The views of a scene show one set of named points, each view turned or mirrored, shifted and resized as a whole, with a little noise and some points left out.
(in the rows, 128 means zero)

Scene 1
View 1
<176>: [102 132 130 143 101  97 151 100 110  94 135 126 124 125 119 109 159 170
 155 144 135  99 118  90 107 171 115 139 128 159 150  73 161 125 143 118
 108 133 103 105  87  89 123 105 162 156 138 137 116 130 113 133 127 155
 132]
<2>: [147 137 144  93 149 129 126 122 112 136 141 121 134 127 136 114 130 132
 135 107 136 126 127 106 144 131 106 149 146 143 118 142 124 140 153 135
 133 123 131  96 129 117 164 139 123 114 140 143 112 158 118 160 117 138
 108]
<153>: [134 141 134 103 139 102 135 124 129 146 137 124 128 106 135 118 128 134
 124 107 150 102 127 105 165 122 130 149 134 137 120 130 133 136 139 142
 134 149 112 101 117 110 142 127 120 125 152 139 125 149 117 150 110 144
 120]
<217>: [132 129 137  86 165 109 137 132 107 135 138 122 105 124 160 103 100 134
 111 121 127 112 134 110 156 124 128 158 139 141 127 140  95 143 160 144
 142 121  98 108 125 133 159 154 112 119 156 112 107 144 122 162  91 137
 100]
<230>: [120 129 142 126 111 123 132 114 110 120 138 123 137 132 121 108 150 158
 149 125 132 108 125  90 135 152 107 150 140 160 141 113 140 138 154 117
 127 134 122  96 121 102 152 129 145 132 141 138 117 143 114 151 128 140
 119]
<198>: [169 156 128  63 178 115 134 116 113 134 134 126 122 109 147 119 110 103
 121  91 145 152 121 127 135 112 110 143 138 118  96 139 126 130 139 153
 124 111 125 106 106 120 142 131 118 111 145 154 116 168 126 155 107 145
 103]
<28>: [118 132 121  91 121  89 126 139 115 150 131 131 132 107 140 109 105 135
 116 105 150  72 135 114 185 135 149 156 115 139 136 116 136 149 109 117
 171 157 102 122 113 107 136 137 135 137 157 121 141 129 129 138 105 122
 140]
<40>: [ 98 116 141 149 117 102 149 114 127 122 134 111 103 115 137 102 140 176
 135 151 129  98 131  76 143 135 128 157 145 161 154 102 114 131 183 133
 108 142  86  93 112 114 137 125 124 139 160 109 107 142 112 155 101 160
 114]
<185>: [136 126 112  89 117  98 120 119 122 152 119 123 126  84 146 106 103 124
 128  94 146 122 132 114 164 117 132 155 138 127 115 103 135 137 129 116
 146 134 115 118 104 113 113 124 145 129 170 131 138 156 145 142  93 129
 141]
<180>: [114 130 147 121 154 100 148 130 125 134 141 116 101 120 148 109 124 156
 115 137 134  91 131  91 160 128 138 156 137 149 140 133 102 138 171 152
 124 143  84  98 120 123 156 139 103 128 155 113 108 139 106 162  96 155
 100]
<139>: [147 159 123 102 129 100 134 105 135 139 136 128 148  95 113 133 148 126
 140  90 168 124 117 108 143 123 117 135 128 130 106 111 173 122 117 140
 112 146 129  99  93  88 117  95 136 130 144 171 136 161 118 137 129 156
 134]
<152>: [119 140 128  93 151  88 150 127 102 118 135 130 107 124 148 104 107 139
 113 129 138  89 129 115 144 149 136 145 113 140 135 115 125 139 128 140
 142 130  89 120 101 115 140 137 131 140 146 117 116 126 118 143 103 140
 117]
<14>: [155 157 133  72 164 114 135 119 102 121 141 135 134 125 136 120 120 113
 126  98 146 124 119 127 131 137 110 137 123 129 109 137 145 135 120 145
 135 118 127 109 108 110 150 130 131 122 131 153 119 151 120 145 124 140
 111]
<244>: [118 136 140 118 109 106 124 131 137 165 141 125 156 109 114 127 149 149
 133 101 163  70 130  93 191 125 136 151 128 150 130 133 154 144 123 126
 150 180 123  99 132  96 149 124 126 129 147 148 142 140 111 150 128 136
 135]
<44>: [139 148 126  98 148 104 143 109 109 110 135 129 121 119 135 116 127 128
 136 118 142 128 119 115 118 144 113 137 127 137 119 107 146 127 132 140
 117 117 116 109  93 103 131 118 139 133 139 147 114 146 119 143 119 150
 118]
<81>: [143 158 141 112 147 119 150 101 103  94 145 131 133 140 116 121 161 140
 151 123 139 129 112 104  96 159  96 129 129 147 119 117 161 123 140 143
  98 112 127  96  98  95 149 111 142 132 119 163 106 147 104 144 141 161
 108]
<271>: [120 154 153  98 148 102 137 148 115 144 159 139 155 146 113 133 144 145
 115 111 159  37 128 110 186 151 141 140  98 148 136 163 150 153 103 145
 166 176 114 108 139  95 183 141 112 133 120 148 133 114  89 148 145 133
 118]
<92>: [120 142 140  96 151 103 146 134 100 117 143 132 119 139 141 107 119 140
 119 128 134  80 128 113 149 154 131 144 114 145 139 129 127 144 129 138
 148 134 100 116 117 112 161 142 129 136 137 122 115 123 109 146 114 134
 114]
View 2
<44>: [127 138 164 147 107 100 118 122 110 135 125 137 133 137 118 122 132 127
 105 164 124 124 141 116 152 119 135 113 118 130 131 109 118 113 115 142
 123 129 137 104 113 118 130 110 137 136 146 128 112 115 123 148  97 120
 143]
<217>: [103 106 168 155 105 111 125 117 129  97 145 138 107 154 154 112 131 148
 115 147 150 102 130 115 155 136 161  88 106 123 145 130 162 167 161 126
 122 110 104  97 133 141 150 110 123 117 175 144  93 122 110 157 103 134
 152]
<271>: [119 108 140 133 128  95 157 134 108  73 150 182 102 125 155 127 138 149
 172 176  81 127 140 126 130 141  96 141 120 106 153 154 138 123 176 152
 152 131 131  61 107 132 175 125 138 121 135 169  74 113  91 176 172 111
 102]
<152>: [125 109 175 143 110  95 117 119 120 102 147 139 115 130 131  99 130 133
 122 163 112 112 133 119 153 131 134 114 127 115 119 128 151 147 142 145
 135 137 111  98 134 124 146 108 136 128 166 139  87 133 101 151 100 124
 143]
<81>: [129 164 157 164 130  96 125 142 115 150 125 132 137 131 114 122 115 132
 116 162 127 132 168 117 138 120 121 118 116 129 154 116 110  91 117 139
 127 122 157  86 107 113 113 131 144 149 122 122 134 102 133 155 116 110
 139]
<28>: [124  91 147 104  92 105 126 115 120  73 149 165 111 123 126 118 158 139
 132 163  99 121  91 118 147 124 123 121 136 114 114 122 136 146 144 149
 133 146 111 109 122 134 183 105 134 106 160 158  64 127  96 148 119 120
 128]
<2>: [105 125 144 149 105 114 138 129 124 113 134 148 118 155 142 135 136 155
 116 150 154 115 134 112 146 130 146  95 106 135 163 119 125 132 144 125
 121 102 138  89 107 140 149 125 123 121 145 148 110 102 126 162 124 123
 143]
<180>: [103 124 163 160 123 107 133 123 142  95 150 138 118 128 139 115 116 151
 132 136 138 117 122 121 133 124 141  97 105 108 145 141 192 161 163 116
 122 124 102  93 138 141 140 102 139 118 148 130  90 119 109 141 108 140
 133]
<139>: [124 152 135 127 101 107 136 115 103 127 107 162 147 126 114 161 144 133
 116 167 119 147 115 119 142  97 125 127 109 124 133 104 115 100 115 136
 119 130 141 108  94 131 154  90 138 125 122 126  97  99 131 147 107 129
 111]
<40>: [113 146 149 153 132 104 120 134 167 105 163 124 127 106  98 108 106 146
 125 120 140 126 107 119 122 109 127  94 122 110 141 128 189 151 138 109
 113 135 113 106 146 135 131 109 151 117 122 119 101 118 113 117 103 133
 137]
<176>: [144 155 148 137 129  91 109 149 151 129 157 122 136  92  70  95 116 126
 121 144 108 137 125 119 126 106  97 116 148 116 128 111 135 107 106 138
 124 157 143 106 133 111 123 128 160 133 107 117 118 117 119 120 110 108
 140]
<153>: [108 125 143 134 106 111 137 116 119 102 129 159 127 135 136 140 139 144
 124 154 127 130 113 118 143 117 139 112 108 118 140 122 146 135 144 130
 123 124 123 102 114 138 160  99 134 118 143 140  85 107 115 153 114 134
 121]
<14>: [117 120 161 144 103 105 133 122  91 123 115 159 123 157 155 135 144 136
 118 182 123 119 154 115 159 134 138 120 105 130 142 122 104 115 136 151
 133 116 135  85  98 125 149 116 124 136 161 148 101 110 117 177 115 119
 135]
<185>: [120 108 143 106  75 114 120 107 122 103 129 157 130 136 117 138 164 139
 101 156 134 123  84 114 156 109 146 107 126 128 116  95 120 138 116 136
 116 133 122 128 115 139 174  93 128 107 154 145  79 117 118 139  93 129
 139]
<230>: [120 140 135 138 121 107 126 145 147 113 155 138 120 122 105 117 127 149
 123 140 136 124 123 114 131 118 116 102 133 123 154 116 127 122 129 128
 122 125 144  93 120 128 142 135 142 120 117 140 116 105 123 140 132 112
 142]
View 3
<92>: [106 111 152 154  83 106 107 159 176 120 136 132 134 113 141  97 160 118
 141 109 107 154 117  98 121 180 108  91 137  87 135 135 110 104 102 129
 130 101 158 118 107 108 134 104 120 135 119 135 164  95 165 153 112 106
  97]
<185>: [121 123 110 127 117  70  79 130 169 145 141 146 153  75 101 121 189 130
 154 105 176 122 124 169 101 153 116  98 105  77 193 157 149 144 107 101
 127 120 148 111 167 105 111  79 144 115 116 143 137 113 133 188 123 160
 101]
<14>: [102 130 152 134 111  72  96 112 181 132 123 153 144 111 127  92 152 140
 111 125 117 159 105 111 162 179 116 129 143  90 141 164 139 133 126  89
 139 127 130 109 156 123 133 102 137 144 124 108 155 147 147 156  97 125
  91]
<28>: [118 100 127 139  96 110  85 169 145 149 140 125 149 100 119 107 203 110
 176 108 154 137 126 131  70 183 141  86 104  84 170 150 139 122  89 115
 126  98 166 110 121 123 110  90 131 130 105 157 159  95 152 170 133 144
  89]
<152>: [114 109 143 150  94 101 114 148 176 131 135 136 148  99 129 112 166 116
 140 102 121 143  95 111 121 161 104  91 133  80 146 145 111 105 108 133
 146 102 163 117 105 103 145  89 132 130 126 141 161  80 165 169 125 120
 113]
<139>: [120 144 113 123 110  79  94 111 165 171 141 109 145  97  89 113 148 126
 108 123 137 111 132 142 132 148 127 125 136 103 174 183 136 157 146  75
  93 128 123 106 160 152 124  95 123 165 115 127 127 133  94 173  85 151
 134]
<244>: [121 117 122 138  75 122  77 176 142 149 161  97 125 122 118 100 171 100
 157 125 140 126 175 135  72 185 151 101 120 110 166 162 140 140 102  97
  55  94 151 105 138 145  94 113  92 147  91 138 146 122 106 144  89 144
 108]
<217>: [121 114 157 141  91  75 102 147 201  83 148 173 132  92 150 132 144 112
 150 109 133 149 100 144 139 169  94  86 142  69 146 140 137 108  80 138
 129  86 167 113 129  65 146  99 113  78 114 108 164 109 172 146 109 120
 106]
<230>: [ 98 148 130 170  85 102 101 154 184 120 154 119 103 107 119  92 130 129
 123 117 117 136 182 134 126 151  81  95 134  95 153 116  90 121 127 114
  86 134 147 128 140 104  99 104 107 142 136 141 125 105 113 152  90 112
 113]
<198>: [117 131 156 108 120  43  86  93 195 117 130 182 149  97 128 117 144 136
 110 129 138 152  82 138 182 181 120 135 150  80 153 185 174 144 112  85
 138 111 127  99 179 104 146 101 132 110 113  79 156 170 151 153  90 140
  97]
<81>: [ 89 159 144 160 102  84 123 110 197 138 134 118 116 115 116  86 104 143
  76 128  86 144 142  98 184 146  80 129 161 105 134 141  87 131 166  91
 109 149 118 126 140 130 131 113 123 179 148 119 129 123 114 158  74 106
 125]
<180>: [131 117 146 145  71  97 115 156 192  97 164 136 122  96 141 147 128  90
 141 106 122 126 114 143 124 154  97  75 149  84 149 147 116 103  92 147
  90  75 171 117  97  78 149 104  88  95 106 119 155  82 150 140  95 117
 143]
<44>: [103 139 133 143 112  75 113 113 187 146 133 137 141  94 112 104 141 135
 102 112 118 139 113 123 158 144  92 113 140  90 153 152 109 128 142 102
 134 135 133 120 140 117 138  92 139 148 138 128 137 112 135 172 100 126
 118]
<271>: [108  97 162 145  64 146  87 186 133 142 142  94 124 159 151  75 170  95
 156 133  97 161 141  72  92 226 167 108 139 113 120 165 135 118  93 108
  81  77 154  99 102 158 113 129  92 168  86 124 178 130 147 122  89 112
  84]
View 4
<152>: [142 127 134  97 160 101 151  93 152 117 117 139 143 101 145 126 144 115
 130 131 130 135 104 177 130 155 185 143 128 117 133 136 109 134 128 115
  97 119 138 159 154 132 139 149 142 104 149 123 129 123  99  91  78 125
 145]
<139>: [175 172  78 148 152  73  93  90 134 110  95 127 122 110  90 171  92 153
 122 128 117 119  89 157 128 135  84 122 144  84 127 164 175 107 122 154
  95 118 107 152 126 117  81 141  72 120 163 118 156 157 129 119 117 139
 140]
<153>: [167 158 120 147 166  95 128  97 142 120 111 110 129 113 111 118 118 128
 136 130 139 149  89 154 145 134 121 127 140  97 129 150 131 115 123 133
 113 117 114 159 151 139 107 161 111  95 143 129 152 158  89 117  79 121
 133]
<92>: [131 141 135 101 166  79 140  95 149 122 118 139 144 106 137  98 150 114
 131 142 137 128  87 157 137 142 197 138 136 117 142 132 114 142 125 141
 113 121 139 170 156 154 139 145 160  95 149 138 133 125  85  90  87 126
 148]
<185>: [192 147 113  94 173  90 147 121 150 110 102 116 135 114 123 165 115 118
 153 102 128 160 114 179 121 161 112 138 125  89 124 117 123 137 111 106
  57 109 130 135 154 104 101 193  83  97 158 117 143 131  82 137  89 111
  97]
<198>: [175 135 112 149 124 119 154  70 146 123 150 127 118  83  51 121 106 145
 171 121  63 118  45 150 146 134  87 131 175 135 147 126 125  81 115 135
  73  84 114 162 170 129  72 166  85  80 163 164 121 167  78  73  70 114
 163]
<217>: [150 136 147 120 159 129 174  90 163 135 156 104 143  97 118  91 149 103
 151 117 137 169  88 173 162 136 150 133 144 121 135 127  93 112 114 104
 105  87 142 173 180 149 127 169 135  68 149 150 130 142  62  81  38 106
 140]
<244>: [179 187 113 160 194  47  95 124 128 102  74 104 124 141 123 105 111 138
 129 154 178 147  88 126 144 130 132 124 123  83 124 152 143 143 127 179
 130 149  96 156 143 150 107 177 127 104 127 121 178 156  82 165 120 132
 102]
<2>: [160 173 121 128 149  80 130  98 148 132 149 102 141 102  79  98 124 132
 144 123 127 147  69 151 167 118 107 119 161 106 146 132 137 123 101 159
 101  87 139 182 171 163  93 154 119  63 166 162 138 144  71  88  80 118
 143]
<28>: [175 136 130 110 187  74 142 125 138  97  80 128 127 127 147 123 132 117
 153 133 145 147 101 150 114 161 175 145 107 108 130 115 101 153 135 129
  85 148 110 137 155 119 126 198 128 108 129 111 150 139  68 156 104 122
  98]
<40>: [138 185 129 103 184  99 120 100 170 143 131  86 165 110 157 141 146 100
  79 111 210 193 145 200 168 130 139 113 119  60 113 175 152 126 106 107
 142  83 167 183 135 158 148 125 136  90 150 107 151 120 122 101  56 123
 134]
<180>: [144 153 144 137 177 128 144  84 161 139 138  94 146 108 140  98 148  99
 112 128 180 174 109 179 171 132 158 125 133  93 124 167 115 108 120 102
 147  95 136 175 157 160 145 143 146  86 132 127 147 147  97  93  39 114
 148]
<230>: [143 201 111  91 167  40  97 112 153 131 124 112 165 110 120 129 134 129
 107 124 168 150 101 167 156 120 127 115 141  76 136 147 165 154  95 170
 113  96 160 186 143 164 114 132 135  81 169 136 144 112 101  99 107 130
 134]
<176>: [128 193  90  57 166  33  81 108 156 128  99 140 178 106 154 187 137 127
  67 119 169 131 140 197 130 135 156 117 121  60 124 169 184 160 101 155
 110 106 171 177 110 138 135  99 131 115 184  99 143  87 157  92 129 146
 150]
<271>: [145 160 138 163 182  45 107 102 125 104  78 134 117 135 122  44 133 139
 138 185 147 110  50  95 140 127 212 134 135 126 146 149 119 150 146 199
 153 171  88 174 150 171 130 153 185 107 119 141 164 159  68 132 126 142
 139]
View 5
<217>: [112 125 139 102  95 120 145 151 147  84 181 133 103 141 103 138 114 158
 145 140 145 162 131 133 159 101 154 142 125 150  82 136 106 120 112 145
 124 100 139 149 181 165 141 115 153 158 130  95 140 131 178 141 125 123
 123]
<230>: [111 119 131 122 109 100 151 127 128  94 169 114 135 107 108 131 144 139
 109 128 142 165 136 145 128 128 126 172 129 178  76 139 111 119 138 184
 101 107 120 123 151 131 137 125 133 124 152 134 130 121 140 152 130 122
 124]
<40>: [122 124 130 103  79 123 126 102 129  65 170 129 119 136 103 143 152 144
 127 141 142 182 141 131 135  90 142 167 135 160  77 150  99 110 124 196
 130 116 133 108 157 134 178 118 133 135 139 131 133 154 138 154 118 121
 134]
<271>: [155 154 108 120  95  68 169 168 130 114 143 121 152 174  92 151  91 173
 127  87 170 138 127 172 111 142 122 161  77 194  94 144 117 145 155 138
  80 106 120 120 143 160 112 127 132 111 137  95 160 120 153 122 128 105
 128]
<81>: [102 121 143 134 139 115 163 157 128 104 136 138 121  97  94 109 142 146
 125 114 147 134 120 141 128 156 124 172 149 166  63  92 108  97 142 186
  97 128 111 134 154 119 132  99 115 118 155 152 128 128 138 136 135 137
 110]
<14>: [105 126 149 123 145 102 169 177 142 120 155 144 112 119  95 115 110 154
 132 118 146 126 125 141 149 144 142 156 129 161  85 108 121 117 126 143
  93 113 120 165 159 150 106 108 145 142 146 117 134 114 165 134 134 134
 120]
<28>: [113 142 134  92 100  75 141 141 136 122 178 153 121 179  96 151 105 153
 115 119 145 159 163 146 151 110 146 160  95 173 127 185 138 132 137 144
  98 104 124 138 126 160 121 149 176 133 130 110 159 122 165 147 133 133
 154]
<92>: [104 130 132 105  90 104 150 167 137  99 155 134 115 154 100 140 109 157
 134 120 158 161 134 149 139 131 132 149 115 166  86 140 107 116 144 151
 105 102 124 129 163 149 134 126 142 130 135 109 151 121 171 136 133 128
 124]
<180>: [136 133 127 100  82 119 138 131 138  70 166 133 115 155  98 146 124 163
 145 130 149 166 126 137 139  93 149 153 116 156  77 138  96 121 115 161
 127 113 141 126 172 158 161 107 139 146 128 101 138 149 157 139 116 114
 128]
<176>: [ 87 122 137 112 103 110 137 121 118  99 141 142 121 124 100 127 159 133
 108 125 145 172 154 136 127 139 118 176 145 171  84 140 114  90 157 211
 108 126 110 105 128 102 161 130 129 101 152 170 141 137 130 156 137 149
 134]
<44>: [ 96 125 151 115 135 113 155 155 136 109 151 152 105 120  95 117 133 146
 130 125 142 140 136 131 150 134 140 163 141 156  85 117 121 101 129 168
 106 123 116 148 150 133 130 109 143 136 146 140 132 127 155 143 133 143
 126]
<198>: [118 126 158 124 161 108 169 169 150 111 170 148 105 112  95 113 109 160
 147 126 137 113 113 129 164 124 162 153 132 149  81  97 124 123  99 130
 100 114 130 187 172 166 100  90 156 166 143 102 123 118 173 132 125 127
 117]
<2>: [125 121 138 125 127 102 165 146 139  95 177 119 127 105 106 127 125 149
 128 130 138 144 117 141 145 122 144 157 126 167  72 120 114 130 117 152
  98 101 133 155 173 156 116 110 140 147 150 104 125 115 157 142 123 112
 115]
<153>: [138 135 138 111 126  95 151 133 139 101 169 140 124 142  96 134 122 158
 129 121 141 139 132 140 145 110 152 166 116 164  95 140 123 128 115 155
 105 117 128 149 146 157 126 114 153 144 140 111 135 135 151 141 117 122
 135]
<244>: [156 143 124 120 117  66 153 117 128 112 174 130 154 152 101 144 122 157
 108 107 143 143 142 156 124 115 139 181  91 188 107 162 132 146 133 158
  85 115 124 131 122 153 116 131 150 122 144 116 142 131 133 142 120 108
 145]
<139>: [131 137 152 122 164  87 158 126 132 121 156 161 127 124  90 115 136 152
 120 112 132 116 138 133 142 123 150 184 127 165  99 121 140 119 121 171
  92 139 116 156 119 138 117 104 150 131 148 145 129 140 127 141 121 138
 140]

Which points are out of place in each view (at most two, in the order of its rows)? Write - if all are in place.
view 1 -> <198>, <139>
view 2 -> <14>
view 3 -> -
view 4 -> <185>
view 5 -> <217>, <28>
